Each scene shows the same named points in several views. A view is turned or mirrored, shifted and resized as a whole, has a little noise and may leave points out.

Scene 1
View 1
mov: [ 10 -15 -15 -11   8   9   3  31   4   7  -9   8 -22   3 -35]
kod: [ 18 -13 -15  -4   6  11   7  34   7   6  -5   1 -14  -1 -19]
Bega: [ 15 -11 -13  -5   6  12  11  30   6   4 -11   0 -10  13 -22]
deg: [ 11  -8 -15 -15   2  15   6  28  -1   6 -12   1 -14  20 -33]
pelav: [ 18  -5 -12  -4   4   3  -4  17  12  11  -4  14 -18  -9 -17]
Vutu: [ 19 -17 -10   5   8  13  12  38  11   4  -8   0 -11  -1  -9]
zuf: [ 23 -19 -10   9  10   9  10  39  15   3  -4   4 -11 -12  -3]
gos: [ 25  -6  -4  12   7  14  20  33  10  -6 -22  -6   6  39  -1]
Moso: [ 12   0 -16 -16   0  -3 -15   4   8  19   3  24 -27 -21 -27]
tegin: [  9 -18 -14  -2  10   9   9  33   9  -1 -24  13 -20  22 -36]
lafe: [ 12  -9 -16 -21   3  20  12  36  -6   8  -9 -12 -12  23 -35]
fere: [ 10 -26 -18  -9  11  17  15  49   5   3 -12  -2 -22   4 -38]
View 2
tegin: [  3  17   9  24   1  -9  12 -15   0  -8   7  -2  14  -2  18]
gos: [  6   7   3  29   1 -12  11  10  -3  -5 -20  17  23   0   4]
mov: [  3  10  10   6  -1 -14  10 -20  -3   0   1  -1  -1   1  20]
Vutu: [  1   0  -3   6  -5 -17   8  -1   3  -5 -17  11   5  -6  12]
fere: [  1  14   2   6 -11 -15   3 -22  13  -5   4   2   5  -4  26]
lafe: [  6  23  16  13  -3 -16  -2 -21   7  13  -9  18  10   8  27]
Bega: [  3  11   8  13   1 -11   8 -10  -3   0 -11  10   9   1  14]
Moso: [  2  -2  15  -8   8 -14  18 -20 -31  11 -11   0 -20   9   9]
zuf: [ -3  -8 -11   3  -8 -19  12   4   0 -11 -20   8  -1  -8   8]
deg: [ 10  23  21  13   2 -13  -1 -28  -2  16  -5  13   5  10  26]
View 3
kod: [ 24   4 -15 -11 -13 -10   8   0  -2 -12   4   3   3   1  17]
gos: [ 19 -15 -21 -20 -10  -8  -2  -8  17 -33  18  13  -7  -5   3]
Moso: [ 24  -3   3   7 -19 -16  18   9   2  -3  -6  -1  19  22   2]
tegin: [ 13 -11 -25   5 -22   4   8   0  13 -21   9   4   5 -12  22]
mov: [ 20   0 -16   4 -22  -2  10   2   4 -10   0   1   7  -1  21]
fere: [ 19   8 -25  -1 -19   3   4  -2  -2  -9   2   2   2 -14  33]
lafe: [ 28   9 -15   7 -28   0 -14  -6  11 -15  -5  10  -5  -8  18]
zuf: [ 21   1 -19 -29  -1 -15  14   0  -9 -12  13   2   0   2  16]
deg: [ 24   0 -13   8 -25  -2  -3  -5  12 -16  -3   5   0  -2  14]
Bega: [ 21  -3 -16  -4 -17  -5   2  -2   7 -18   4   6   2  -2  11]
Vutu: [ 23   2 -18 -21  -8 -11   6  -3  -5 -17   9   7  -3  -2  15]
pelav: [ 21  -7  -9  -6 -11 -15  20   7  -2 -11   4   1  12  15   6]
View 4
mov: [ -1  -5   8  16 -16  -5   2  10  -5  10  -6  -2  -5  -2 -10]
Vutu: [-9  2  1 10 -6 -3  1  6 -8 -4 -6 -7 -2 -5 -5]
gos: [-2  5  1  1 -5 -2 12 13 -4 -7 -8 -7  8 -5  8]
Moso: [  2  -7  11  12 -11  -2   5   8  13   6 -13  -7 -21 -10 -24]
Bega: [ -2   0   5  12 -11  -5   7  11  -3   4  -7  -6   1  -4  -4]
zuf: [-11   2   0  11  -5   1  -4   3 -10  -8  -5  -7  -6  -7  -8]
fere: [ -6  -6   5  21 -17  -9  -2  10 -16  12  -1  -1   1   1  -6]
deg: [  1  -3   8  16 -14 -10  12  15   0  11 -10  -6   2  -3  -6]
pelav: [ -2  -2   8  10  -9   2   1   6   5   1  -8  -5 -15  -8 -18]
kod: [ -7   1   4  15  -9  -6   0   7  -5   1  -7  -7  -5  -6 -10]
tegin: [  7  -9  10   6 -20   5   3  11  -5   8  -5   5  -1   3  -1]

In a view up to two points have been moved. Name them for each view, in the order of its rows, or write none.
view 1 -> gos, Moso
view 2 -> deg
view 3 -> none
view 4 -> tegin
